Each row is a point on a tangle of strands that fork, close into loops and nearly touch. The rows are in no order.
Points whose rows are less than 85.3 apart are linked; no others are. Some points are linked to none.
k_43: [  5  21 -17  -2  21  21 -14   0 -22  25  -9   2   9   8   8 -18  20   1
  13   1   0  16  13   6 -11  -8 -26  12 -17 -37 -14 -15 -27  17   4   3
  -9 -13   8   4   6 -14  -6 -28  -8  37 -35  -6  -4  -6  20  13 -16 -15
   7  12]
k_363: [-13   8  33 -16  -7 -16   6  37 -10   5  -4   3 -22   0   5  29 -14 -13
  -7   0  -4   2 -14  19   7 -16   8  -2  18  -2   2  13   2   5  -9  19
 -20 -39  20  -5   4  -6  26  -2 -14  -1  38  13  15  19 -22  10   8  28
 -17 -35]
k_839: [ 11  21 -17 -27  33  12  -7  -5  -1  27  -5  -1  -2  -5   0  -8   8   5
   2  -4   7   1  20  -3 -12  -4   1  13 -30 -22   6 -21 -11  20  -1 -10
  -4  -9   6  13  -6 -14 -14 -21  -7  34 -20  -3 -12  -8  13   7 -11 -28
  -5  25]
k_875: [ 24  13  -1 -17  15   4  21 -33 -29  11  13   0  -4  15   1   9   7   7
  38  -9   6  -4   0   7  -9  -4 -11  12 -25   3  -4  -7   6   8  10 -10
  18  11   4 -10  15 -21  -2 -13 -12   7 -15   3 -35 -13  -1  20 -14   3
  -9   1]
k_989: [ -6 -32   9  -2 -21  27   6 -22  -7 -23  11   1  14  10  27 -16   7  13
  -3   7   8   1 -23  -7  -9   0  16  25 -25   2  14  27   5   1  -1  -1
   5  15 -33 -17  -5  -1   6   5   1 -20  12 -12   9   8  26  -5   7   2
  15  -2]
k_970: [ -3   4  -1 -13   5 -40  13 -26  -8 -11   5 -12 -22  -4  -8  -3 -21  -9
  24  -3  18  -8  -7  -9   8  -4 -12 -23  -7  26 -12 -10  19  13  20  12
   9  34  25 -12   9 -12   6   4 -20   4   3  14 -29  17  -2   6  16   1
   1 -12]
k_863: [  2  20 -16  -1  25  28 -21   7  34  27  -2  -7  11  11  11  -4  20   0
 -17   6   7  20  22  -1 -10  -7   5  10   8 -27  -5 -24 -17 -20  11  -3
 -28  -8   7  21 -13  -6 -22  -5  15  16 -19 -11 -11 -23   8 -13  -7 -14
 -14  10]
k_253: [ -8 -23  -4  -9 -11 -18  11  -7 -12 -27 -15  -7  -7  -6  -3 -22  -2   0
  12  -8  -6 -13 -14 -10  23   2  -6   6 -20  16   5 -19   4  26 -12   3
   1  17  18  -8  -1  -8  13   2 -13  -1  16  15   3  12   8  13  20  -6
  13  21]
k_330: [ 10  -5  -6  -6  27  25 -12   1   8 -14   6 -17  -6  13  12  -9  -8  11
 -10  12  -9   4   0  -2  -4  38  10  -5  -3   8  -2  12   5  -9  13   8
  -3  33   9   3   7   6 -20  -6  -6   0  13 -13  -3 -26 -22 -12 -10   9
  -9 -19]
k_377: [-22  13   0  30 -24  -7 -12  34  -7   5 -14  17  28  -5   1   0  -4 -14
 -13   8 -14  22  26  -8  30  -6 -14 -26  15   4  11  -9 -12  -8 -13  13
  -1 -35  -2  -5 -16   9 -16   5  40  16 -11  13   8  10  17  14 -11  -7
  11  11]
k_225: [ -8 -14   5   4   2  24   3 -37 -34 -13 -28 -17  -3  11  -2 -16  13  25
  13  15  -9   8  -6   4  -7   8   7  29 -27 -10   1   7  -1  13 -13  15
   6  15 -23  -5  10 -32  -1 -24   3   4 -16 -14 -10   2 -14   5   4 -14
  24  19]
k_283: [ 16  16 -11 -46  23   4   3  -3   6  11  14  -7 -17  -7   1   6  -2  -7
   7 -16  17 -16  -4  -7 -16  11  20 -15 -31 -11  12   5   3   9  16 -23
   7   2  11  -2 -12   5 -13  -8 -34  18   6  -4   0  -4  -6  -6  -3 -10
 -16  -5]
k_331: [ -3  -4   2   0  12   5  10 -14 -13 -12  -6 -10   4  10   7 -15  13  10
  27  11 -14   5  -3  -8  -3   6 -19   9 -20   4   0 -19  -3  14  -2   0
  -2  27  -1 -15  12   6   5 -17   6  14   6 -17 -21 -14  14  18  -1   7
  10   8]
k_786: [ -4  -5   0  20 -25   7 -13  21  -6  21 -29   6  19  -4   3  10  -8   5
 -23   7 -12   2  15   3  23   1  -7   1   6   8   3  -6 -20  16 -14   1
  17 -37 -22 -12   7  -9  -6   9  10  11 -21  31  23   7   3 -10   1 -23
  15  13]
k_444: [ -6   9   6  28 -17   5 -12  23   3   3   2  11  24   0   2  22   1 -11
 -11   5 -19   8  15  -9  24 -12  -2 -20  21   4   7   0  -9 -12 -20   9
  -7 -36 -19  -5 -12  11  11  15  25   9  -7  12  19  -1   5   9  -5  14
  12  -7]
k_796: [ 26  13   4 -23  35  20  10 -22 -36  19  15  -4  12  18  -9   5  22  10
  32 -17   1 -13  -4  13 -10   9 -18  10 -20  -2   3  -5  -3   4  14   8
  14  10   7  -2  16 -24 -10 -30  -9   0 -17  13 -24 -17  -8  22 -22   1
   2  -2]
k_279: [  2  20   1 -12  15 -28 -12 -12  30   6  18  -2 -13  -8 -21  -7 -23  -8
  -3  -2  18   1   5 -11 -25   1   5 -15   5   7 -18  -5  10 -10  19  -5
  -4  21  22  14  -1  -1 -17   5  -6  -1 -19 -17 -25   3 -35 -13  -4 -16
 -17  -9]
k_122: [ 12  -5  -6  17   9  44 -19  -8   5  -7  -2  -8  -3   9   7  25   8  11
 -25  17   4  11  29   2 -14  20  20  21   9 -20 -10  19  -2 -21   7  -2
  12   4 -15   8   7   3 -15   1  10   1 -20 -13  -7 -24 -11  -7  -9   4
 -18 -10]
k_183: [ 12  23 -24 -23 -11  12   1   8  -3  -3  12  -2  -3   6  22   7  17 -11
  13   5   9  10   5 -11 -12 -19  -8  -7 -11 -40   1   8 -11  -2  10 -32
   9 -20  -2  -4   6  22   1  -3 -13  11  -2  -8   0 -10  35  14 -15  -1
   3   0]
k_476: [  4  15 -17  -3 -20   6   5  13   8 -10  15  -3  -2  -3  28   8   7 -15
  11  13   6   9   5 -18   3 -16   3 -12  -1 -29   0  21   2 -15   8 -32
   1 -13 -13  -8  10  35  11   0  -6  -1  10  -9  -3  -2  38   3 -11  16
   2   3]
k_560: [ -7  -2 -11  10  -8 -24  -2   2   2  13 -13  14   7 -17  -8 -15  -3   3
  21  -1   5   6  14 -10  -4  -8 -19  -5  -5  -9  -3 -25  -6  22 -11  -6
  -7   5   6   5   6  19  -3  -8  21  29 -15  -8 -31   8  26  27   1 -14
   9  23]
k_848: [  2 -10   2  -7  -3  22   7 -11 -23  -3   5  -3   2  18  32 -17  26  12
  22  16 -10   6  -1  -4   7  -3 -15  13 -30  -3   6  -9  -9   8  -7   1
   0  16 -23 -24   9  10  17 -17  -7   5  10  -6 -10 -14  42  15  -4   9
  11  -4]
k_809: [ -6  13 -12  -9 -14 -25   4  10  19 -10   4   1 -16 -12 -12  -1 -23 -13
  -4   1  16   7   2 -10 -13 -12   8  -9  -7  -4   0   8  -2   3   4 -30
   6  -4  11   9 -15  13 -10  18  -9  12  -1  -9   0  13  -4  -1  -3  -8
  -2   6]
k_905: [ 17  10 -13 -13   3  -8  25 -19 -27   4  10   3 -19   3   1   7  -1   8
  40  -8  11   7   5   2  -4 -14 -14  10 -21  -3   0  -8  -3  20   3 -23
  20   0   8 -13   7 -11  -5  -1 -14  25  -7   1 -31 -12  16  26  -8  10
 -11   3]
k_941: [-12 -10  -1  -2 -11 -22   8  -9 -10 -29 -11  -1 -11  -6  12 -22  -3   9
  20   3  -4   8  -8 -10   9   1 -16  -1 -13  11   0 -17  -4  21  -6  -2
   7  24  11  -6  -1   5   9   0   0  11  17  -1 -13  -1  18  18   7   5
  15  10]
k_750: [  4 -32   2   9  35  11 -10   6   4  12 -19  -4  16 -11 -34   9  -2  17
 -22 -11  -5 -14  15  11  -4  18  -7   5  13  14  -3 -24 -10   1  -8  12
  -2  12   6  13  -3  -3 -12   3  15  19 -11   7   2  -3  -3  -4   8 -11
  -7   9]
k_32: [ 18 -11   5 -24  30   5   1  -7  17  25  11  16  -8  -5 -12  10   0  -8
 -12 -19  27 -30   3  -6  -8  30  30 -26 -11  17  19  10   9 -17   9  -5
  -3   9 -10   2  -3  14   0  -5 -42 -18  10   4  -2   2   0 -22   5  -2
 -18 -33]
k_936: [ 21  13   7 -20  42  24  -3  -9   4   4  17  -9   6  16  -1   8  25   1
  12  -5   0  -9   2   3 -26  21   8  -4   2 -22  -7   9   5 -19  21   3
   5  18  13  12  22  -6 -26 -29  -2 -11 -10  -8 -18 -35 -15  -5 -18 -11
  -5  -6]
k_593: [ -2  12 -13   7 -21 -10  -6  16  17 -11  -2   7  -4  -8 -11   4 -20  -2
 -13   9   5  14   2  -5   1  -9   6  -3   6   3   2   5  -5   1  -5 -23
   8 -17   4  12 -10   5 -10  26  10   1  -7  -1  14   8  -7   7  -9  -4
  -1  13]
k_710: [  0  -1  -3 -20  14 -30  12 -16   4   1   7  -5 -11  -2  -4   3  -9 -13
  27 -10  15 -10  -8 -12   2   2 -11 -27 -10  22  -9 -18  12  13  16   0
   7  32  12 -15  12   5  12  -6 -28   5  10   5 -26   3   1   7  10   5
  -6 -17]
k_542: [ 14  21 -13 -11  37  30 -19  -9  32  22   8   0   5   6  -2   3  33   2
  -6 -13  10  12  16   1 -16  -3  15  11  13 -27  -6 -22 -10 -27  18   3
 -17  -2   8  21 -10 -11 -20 -10   3  -6 -19 -16 -12 -35   3 -18  -8 -17
 -10   3]
k_410: [-21  -2   2  17  -5  -5   7 -10  -6 -25 -20  -7  -5   5 -13 -26  -5  20
   0  13 -11  10 -11   4  -3   4  -3  27 -10  -1  -4 -12   4   2  -5  15
  -4  23  16  12   5 -14 -10  11  17  -4  -2 -13 -12   5 -26  12   1 -15
  12  35]
k_803: [-12  -2  -3   7   4  16   5 -23 -24 -22 -21 -15 -10  12  -6 -17  -1  30
   9  13 -13  17  -7   0 -10  10  10  33 -20 -12   0  12  -2  13 -12   5
   8  22  -3   9   9 -32 -10  -7   7  -2 -12 -17 -12   3 -27   8  -4 -15
  19  27]
k_263: [  4  -5   7   2   7 -14   2  -2  10  -4   8   1 -10  -2 -23   9 -16  -6
 -25 -15   4 -16  -9  12   0   6   7  -6  13  23  -9   5  17  -9   2   3
  -7   0   5   3   4   1   7  15 -13 -20   4   6  15  10 -19  -6  10   9
 -15 -28]
k_553: [ -1   3   4  18 -27  -3   0  23   1 -31   8  -1  -1   4  24   1  -6   5
  -9  14 -25  18  -9  11  17 -11  -2  12  27   6  11  17   1  -3  -9  17
   1 -12   1   6 -10 -12  12  30  16 -15  29   7  31   8  -2  -4   1  24
  -2   4]
k_57: [ -4  14  -9  14 -35  -8  11  15  13  -1  15   3  -1 -13   8  14   1 -31
  -2   4   2   5   3 -22  10 -14  13 -23   9 -13   9  34  -2 -27   5 -34
  -1 -22 -14  -6  -9  34  18   9   2 -13  15  -7   5   0  26  -7  -4  22
   6  -5]
k_910: [ -3  -6   3   1  44  -5 -12   1  27  30  -6  -7  11  -3 -24  -8 -14  -6
 -13 -11   7  -6  -5   0  -2  16  -8 -37  19  17   2 -10   1 -20  13  19
 -16  29  12  13   9  -4 -25  -7  -3  -5   8 -15  -9 -10 -31 -15   3   0
 -16 -33]
k_236: [ -6   2 -10  10 -28 -34   8   3  -4   1 -25   5 -11 -26  -2  -4  -4  -8
  18   0  12  -4   9 -12  11 -18  -9 -13  -7 -13   3  -7  -9  22 -11 -24
  18 -18 -11   0   5  14   3  -3  13  19  -7  11 -18  12  27  14   4 -16
  23  22]
k_31: [ 16   9  -5 -19  17 -18  11 -10  13  12  20  15  -7   3   0  13  14 -11
  33 -13   9  -7  -1 -10 -14 -11  -9 -18  -5   4  -7 -22   6   5  16 -17
   2  13  -3  -9   6  14  13  -6 -18  -6   2   1 -32  -8  11   2   1   0
 -11  -4]
k_952: [  1  10 -17  -7  16  16 -22  10   6  -3  -7 -10 -20  11   7  -1 -33   8
 -19  11   6   4 -13  -3   6  25  13 -19  -4  16  11  24   3  -4  14   6
   3  25  13   1   0  11 -10  11 -22   1  19 -12  15 -12 -19  -9   4  11
  -9 -38]
k_846: [ -5 -20  13   1  27  -6 -25  20  13   9  -8   1  19  -7 -26   9  -8   6
 -17 -12  -8  -6   0  12  -4   8 -15  -9  24  17  -3 -22  -7  -3 -11  16
 -25   0  12  14 -13   6   0   4   9  14   2   6  15   5 -13   1   1  13
 -10 -16]
k_52: [  0  16  12  18 -24   5 -22  11   6   1   0  17  18  -3   8  43   9 -18
 -10  -3  -1   1  10 -12  21 -14   5 -21  31   0   2  13 -13 -18 -20   5
 -11 -47 -27  -4 -16   8  25  13  26   3 -10  16  26   8  -1   8  -2  16
   3 -19]
k_857: [  5   9  10  23 -10  18 -30  -4  20  26  11  21  13  -1   5  39  14  -3
 -14  -8  12  -8  16 -14   3  -4  14  -7  28   0  -1   9  -5 -19 -11  -1
 -18 -24 -34   3 -20  16  27   8   9 -14 -16  -1  16  -2  -6  -7   0  15
 -14 -25]
k_214: [ -1 -18  11  -6 -12  22  11 -28 -24 -15  13  -8   8  18  37 -15  19  16
  15  18  15   5 -14  -6  -6 -12   0  23 -32 -10   3  15  -1   2  -5   0
  12  16 -40 -23  -1  -3  11  -5   2  -7  14 -16  -5   7  32   5   5   7
  10  -7]
k_573: [ 12   2  16  -2  15  -6 -18 -11  16   6   8  17  -7 -11 -23  26  -6   1
 -26 -26   9 -14   8   3 -16  12   9 -11  26  18  -2   7   0 -14   2  -4
 -15  -5  -6  15  -9   5  11  10  -5 -19   1   4  13   5 -18 -16  -2  15
 -27 -40]
k_628: [ -3 -29  -7   9 -17   0  11  14 -12  -5 -23   0   8   0  -4 -20  -6   9
  -7  -2 -13 -11  -1  -2  30  -4   3  18 -12  14   7 -15   1  22 -19   9
   6 -12   7  -8   4 -15   4   5   2  -5   4  19  20   5   5   5  15  -9
  10  40]
k_61: [  8  20  -6   0  15  -4  -9 -14  23  18  21  14   1   7   4  18  28  -9
  27  -5   8  -1  -2 -10 -17 -15  -7  -2   6 -17 -15 -18   2  -9  16 -11
  -7   6 -18  -9   8  16  10  -9   1 -17 -19 -15 -30 -14   6  -1   2  -6
 -13   2]
k_453: [-27  -1  10  34 -20  -7   2   0  -6 -23  -9  -7   4   0  -5 -35   1  11
   9  14 -18  15  -3   7   0  -2 -15  16   2  -9  -4 -19   2  -9  -9  23
 -14  27  22  10  -9   8 -15   6  35   7   3 -18 -11   8 -11  20  -3   1
  13  35]
k_520: [ -3 -12   2  12  -3  24  -2 -23 -27  11 -30 -13   4   1   5 -21   7  13
  17  11  -4  12   6  -1   5   7  -4  22 -26 -10 -11  -1  -6  24 -21   4
   8  -1 -24 -14  18 -22  11 -34 -16  25 -24  -8  -9   7   4   2   0 -13
  20  15]
k_176: [  1 -25  31   1 -24 -18  17  -8 -14 -21  24  16  -6  16  13 -17  12 -12
 -15  -4 -12  -6 -17  16  11 -19   1  19  12   7  -5  20  22  -6   4  25
  -7   0  -3  -2 -19 -20  16  12   7 -35  24 -17  20   9  -2  -9  23  12
 -11  -7]
k_185: [  2 -24  -3   1  11  23  -5  -3   2 -19  -2  -2   4   7   0  -8  -4  18
 -20  11 -18  -3  -6   4   2  28  10  13  -6  18   2   7   4   2  -7  -3
   2  21 -11  -2   0   6  -3   2   5  -5   3  -6   9 -18  -7  -4  -2   4
   4  -5]
k_320: [  3   1   8  18  16   8 -17 -12  24  24  12  20   5  -1 -14  28  14  -2
 -13 -11   3  -9  10  -4  -6   2  15  -5  24   8  -6  -2  -1 -18  -6  -1
 -19  -1 -22  11 -11  12  11   5   8 -18 -16  -8   2 -10 -15  -8   0  11
 -17 -22]
k_821: [-11  -3  -2   6 -12 -28  15  16  14   3   7   9  -4 -18 -10  -2   5 -33
   3  -7  -5  -4  -2 -12  15 -12   5 -29   5  -2   2   7  -4  -7  -8 -24
  -9 -15  -4   1 -12  38  21   2  -5  -6  16   0   2   0  10   2   3  25
  15 -15]
k_774: [ -6   1  12  12  -1 -14  11 -17   5 -26   8 -11  -3   5 -14 -14   3   7
 -10  11 -13  -7  -7   9  -4  -2   1  13   7  11 -18  -4  23 -12   3  17
  -6  18   9   9   7 -11  -3  15  16 -16  -4 -10  -2   2 -34  -2   8  -6
   4  11]
k_968: [ -7 -17   3  28 -10  25  -3  -5  -8  22 -28 -10  16  -1   2 -22   5   6
  -5  10  -9  16   8  -2   9  18  -6  24 -15 -12 -16  -1  -6  16 -20  -2
   7  -9 -25  -9  18 -15   1 -31 -14  28 -30   3  -8   7   0 -11  -2 -20
  19  15]
k_523: [ 23  10  -8 -36  32  15   3  -4  20  17  22  12  -8   3   3   9  12  -2
  -6 -20  19 -15   2  -4 -17  16  27  -7 -18  -7  11   4  -6 -10  17 -16
  -3  -3  -1   8 -10  17  -4  -9 -32  -1  11  -6   6 -16   5 -19  -5  -7
 -16 -12]
k_175: [ -6  23  -5  12 -34 -17  -9  26   4 -13  -2   9   7  -7  -4  26 -23  -2
 -12  11   7  19   1   1  -1 -16   0  -2  30   0   6  16 -11  -5  -1 -17
  10 -33   6  11  -7  -2 -11  34  17  -6   1  14  25  15  -6   5 -11   2
  -5  16]
k_854: [ -7   5  17  -7  -6 -29   3  36  -4  -4  -1   4 -16  -1   5  19 -22   0
  -2   6  -4   2 -10  26   4 -17  -1   5  27   3   0   1   9   8  -9  16
  -7 -29  17  -5  -6  -9  13  12  -6  -3  29  18  22  21 -25  11   2  23
 -20 -10]
k_986: [-19  13 -13  24 -23  -7 -10  34  -5  -2 -16  10  18  -6   7  -9 -15  -9
 -15  18 -11  34  30 -13  18   6 -11 -19   2  -5  14  -6 -17  -5  -7  -2
   3 -17   1   4 -17  18 -26   2  28  13 -11   7  -4  11  22  17 -27 -15
   7  21]
k_361: [  0 -13  -4   6  32  15 -13   2   4  20 -11  -2  12  -5 -34   3   0  16
 -24   1  -3   0  22   3 -13  14   4   6   1   4  -1 -19 -10   1   0   1
   0  16   0  15  -4  -4 -23  -1  12  23 -18  -9 -10 -11 -10  -9  -1 -18
  -9  13]
k_956: [-17   1  -4  18 -51  -8  17  11  -5 -12 -11  -8   5  -8   7  -5  -4 -12
   6   3   3   2 -15   2  25 -23   7  -3   6 -12  12  22   1  -2 -10 -15
  25 -26 -14  -9   4  10   1   8  15 -13  15  12  21   8  27 -15   3  -3
  30  22]
k_231: [  5  14  16 -12  13 -29   3 -29  17   2  23 -10 -15  -7 -19   5 -13  -4
  11   1  15 -10   4  -7 -28   4  -1 -17   7  16 -17   5  23 -10  20  -5
   0  29  18   7  22 -15  -4  -5  -4  -8 -26  -6 -31   4 -32  -9   1 -14
  -6  -1]
k_109: [ -9 -10  -3  14 -38  18   4   0  -2 -18   3  -1  10   2  19  -7  -4   0
  -5  11  -6   7 -13 -10   3  -8  13  14 -13  -3  17  22   4  -3 -11  -9
  17 -10 -27 -13  -2  10  10  12   2 -17  14   0  21   5  24  -9   4   6
  18   5]
k_224: [-11   5 -10  30  -3  14 -15   8  17  11  -8  -5  14   0   6  -6   6  -4
  -5  20 -15  13  16 -17  12   2 -10   5   6 -11  -8  -4   2  -6  -9  -4
  -7   0  -9  -2   2  16  -5   2  22  14 -23 -14  -9  -8   2   2  -1  -2
   2  13]
k_348: [  5 -21  10  -8 -20  -3  13  35 -20   5 -16   3  11   0  22  11  -2   5
   0  14 -18  -9   6  23  18 -11   4  12  20  11  24   2  -9  19 -22  19
   7 -34  -5 -21  -1 -12  10  11  18 -14  26  38  40  11  -3  -9   9   7
   7  21]
k_679: [ 20  12   1 -11  39  27  -8  -8  20  11  19   3   3  12  -6  11  26   0
   0 -10   7  -1  15  -4 -27  18  19   1  13 -23  -6   0   6 -30  23   1
  -4  12   5  17  15  -2 -32 -18   0 -19  -9 -14 -18 -36 -10 -17 -10 -14
 -16  -4]
k_18: [ 28  16   7 -28  43  25  -6 -12  -6   3  32  -4  15  19   8   6  21   5
  26 -23   5  -8 -15   8 -17  19 -21  -8 -13  -7  -4  -2  -5  -3  25   8
   6  17  16   0   8  -5 -14 -27 -22 -14  -3  13  -9 -29  -3   3 -21   4
   3 -18]
k_987: [-15 -10   6   4 -26 -27  27  12   1 -17  -2  -5  -7 -20   1 -12   0 -28
  -2  -3  -2  -9 -21   5  23  -9   3 -24  -4   3   5  16   2  -2  -2  -5
   0  -9  10  -1 -12  28  31   0 -12 -11  33   8  14  10  20  -6   8  29
  24 -11]
k_872: [  3  11 -15 -33   1 -11  12  -4   5  -3   6 -10 -23 -12  -4  13 -20  -3
  17 -11  19 -11 -10 -12 -23   1   9 -11 -24  -7   2  14   3  11  19 -32
  13   5  14  -4 -10   3 -11   6 -31  26   3  -9  -2   7  -4  -2  -4 -10
 -10   3]
k_614: [  8 -42   1 -12 -11   9   0  20 -18 -10 -14   5   4   1  30   1  -4  16
 -15   4 -18 -17  -1  26   4   5   4  34  19  17  14   3  -8  22 -12  26
   4  -4  -9 -11  -8 -16  15   8   8 -20  34  30  29   4  -4 -10  14   8
  -3  11]
k_512: [  2  11  -7   6  13  -4 -11 -15  32  25  16  14  -1  -2 -11  11  15  -7
  -4  -7   9  -6   5 -15 -11  -3  11  -3  11   0  -9 -11   5 -12   2 -15
 -14   2 -17   6  -6  14   7   1   7 -14 -21 -20 -10 -10 -14  -9   5  -4
 -13  -3]
k_668: [  5  13   0 -14  35 -13 -19  -6  30  21   3  -4  -8 -11 -18  -8 -24  -5
 -14  -9  23   0   4  -3 -14  10   8 -24   5  12  -4 -12  -2 -16  19  13
  -4  27  18  24  -2  -4 -26  -1  -7   3  -3 -13 -16  -6 -33 -17  -3 -13
 -26 -23]
k_870: [-10 -14  12   9  39  -1 -20   9  17  16  -8  -7  12   1 -18   5  -4  -8
 -13 -16 -14  -5  -8  17   7  10 -12 -24  28  20  -6 -15   0 -14  -6  28
 -30  11  14  13  -1   1  -3   2   1  -8  16  -3   8  -1 -27   1   3  26
 -11 -42]
k_636: [  1  19  14 -10 -20 -18 -10  33  -2 -12  -2  11   0  -9  -2  39 -16   1
  -2   8   3   2  -3  13 -12 -23   7   3  39 -12   3  19  -3   4 -10   2
  -4 -48   4   3  -3  -7   9   7  17  -5  12  19  36  23 -16   2  -2   7
 -18   5]
k_264: [-15   6 -12 -15  -5 -31  12  -7 -14 -21   1 -21 -27  -4  -5  -5 -33   4
  11  -7  20  -7 -26  -4  10  -2   0  -4  -3  13  -8  10  26   6  18   1
  10  28  30 -11   4 -24   2  13 -29   2  12   7  -1  28  -4  -4  19 -11
   2   3]
k_768: [ -1  10  18  -1   2 -22  17 -40   2 -11  11 -11  -1  -1 -19   1   2   5
  14   9   0 -15 -10  -4 -20   2   3  -2  -1  15 -15  -1  29  -8  13   5
   0  29   9   4  28 -16   1  -2   4 -12 -16  -4 -28   5 -25   1   7 -11
   8   7]
k_426: [  5   0 -12 -16  34   8  -1  -7   9  28  -3  -1   3 -10 -13  -4   9   4
  -3  -8   5  -7  16 -10  -9   5   9   6 -22  -3   5 -26  -2  15  -3 -11
  -2   2  -2  10  -7 -11 -16 -13  -2  30 -21 -11 -14  -9   9   1   2 -25
  -9  23]
k_379: [ 11  14 -18 -20  -2   3  14   5 -17  -8  10  -1 -19   7  19   1   8   7
  31  -5   5  10   0   0  -6 -10 -16  -2 -17 -19  -1   0 -14  15   7 -27
  16  -5  10 -11   1  12   3  -4 -18  19   6   0  -9 -15  26  25 -16  14
  -1  -4]
k_356: [ -9  -4  16  16 -17 -14   7 -19   5 -35  16  -4  -4   7   1 -16   6   0
  -8   4 -19  -4 -12   1   9 -11   0  11   9   7 -10   4  23 -10   5  13
  -6  16   2   4 -10  -5  10  15  17 -24   9 -19   9   4 -12  -3  13   9
   4  -2]
k_568: [  4 -32  -5  -7  -4  17   1   9 -10 -23  -9   3   2   5  10  -5  -7  21
 -27   6 -16  -6  -9  19   4  20   4  24   6  21   8   2  -3   8  -9  18
   8  10  -5  -4  -9  -9  10  14   4 -15  15  17  24  -3  -5 -12  11   7
   6  -4]
k_829: [ -9 -20   1  -1 -42 -15  35  24  -6 -16 -11  -7  -3 -12   2 -10  -1 -24
   2   7  -3 -11 -20  13  27 -11   4 -11   1   4  19  19  -7  -3  -8  -6
  14 -15   5  -6  -7  14  20   5  -2 -21  35  13  25  12  21 -11   7  10
  25   9]
k_312: [-11   2  -7  13 -38 -19  14  15  -7  -2 -28  -2  -3 -19  -3  -4  -4 -14
   3   0   7  -6   1  -8  24 -19  -3 -16  -7 -10  11   8  -7  12 -10 -24
  30 -30 -10  -2   6  10  -5   3  15  -1  -3  12   2  13  20   1   1 -20
  28  22]
k_189: [ -3  -6  23  -1 -15  -1   7 -13 -17  -1  14  11 -13   8  11   4  -8 -10
 -28 -15   1 -13 -18  26 -10   6  10   9  14  27  -2  28  27 -21   9  31
 -31 -10   6  -1  -3  -7  20  15 -20 -34  31   8  25  29   1 -18  10  30
 -16 -55]
k_590: [-10 -20   7  37 -16  26  -9   5  -4  22 -33  -5  22  -1   2  -5  -3  11
 -27  11 -15  15   7   3  15  14 -10  22   3   5 -12  -5  -9  12 -19   8
   9 -15 -23  -7  10 -15  -1  -8   7  22 -28  19   8   3  -3 -13   2 -16
  16  13]
k_30: [  3 -11  -6  -7  -3 -11  13  -4  -1 -16   3  -9 -16  -1 -15  -4 -22   0
 -11 -14   9 -21 -21   3   3  13  10  -1  -4  20  -1   9  24  -3   6  -3
   7  10  10  -5   2 -10   1  11 -27 -12   8   6  15  15 -12 -10  15  -2
  -9  -2]
k_639: [ -8 -16  28  -6 -22 -17   8   0 -17 -10  22  15 -13  16  17 -17   3 -22
 -27  -8 -13  -8 -20  22   8  -9   1   6  12  13   1  28  24  -6  10  35
 -18  -2   7  -1 -14 -18  18  12 -14 -28  37 -10  23  16  -2  -9  23  24
 -17 -39]
k_647: [-24   1  -5  29 -23 -13  -3  11  -2  -3  -7   6  11 -14  -8 -27 -13   7
  17  10  -3  18   4  -7   1   1 -23  -2   7 -14  -5 -23   0   8 -14   8
 -12  14  15  13  -3  22  -7  -9  40  19 -10 -11 -30  11  15  26  -8  -3
  11  32]
k_635: [  8 -14  -3  12 -27   1   1  30 -13  14 -27   5   5  -1   0   7 -10   7
  -7   4 -12  -9   9  14  29 -12   0   8   6   7  10  -7 -11  18 -18   6
  20 -41 -10  -8   6 -10  -2  14  10  -5  -6  36  29  13  -2  -7   9 -13
   5  26]
k_380: [ 11  16 -13  -2  30  35  -8  -8 -28  12  13  -3  12  18   9  -5  29   3
  21 -15  -6  12   4  12 -10  -4 -34   6 -24 -28  -6 -14 -32   9   6   6
  -5  -2  12  -6   8  -4  -4 -27  -9  14 -30   5   7 -16  24  11 -20   1
   9  -5]

A fork is a point with three links, a tip a point with one. Leave the first point through the second and follow the links. Name the first fork or tip that comes.
k_839 / k_426 => k_774
k_647 / k_560 => k_956
k_857 / k_52 => k_986
k_986 / k_377 => k_320
k_848 / k_331 => k_635

A tip is a point with one link. Name the tips that can be reached along the links from each point below, in the order of the rows.
k_18 => k_863, k_952, k_189, k_380
k_264 => k_986
k_872 => k_363, k_32

Name the points in between on the shortest way along the links from the first point to the second, in order.
k_253 / k_821 => k_941 k_331 k_848 k_214 k_989 k_109 k_956 k_829 k_987
k_523 / k_854 => k_283 k_872 k_809 k_593 k_175 k_636
k_647 / k_214 => k_560 k_236 k_312 k_956 k_109 k_989
k_542 / k_57 => k_679 k_936 k_18 k_796 k_875 k_905 k_379 k_183 k_476
k_639 / k_348 => k_176 k_356 k_774 k_410 k_803 k_225 k_520 k_968 k_590 k_786 k_635
k_348 / k_952 => k_614 k_568 k_185 k_330
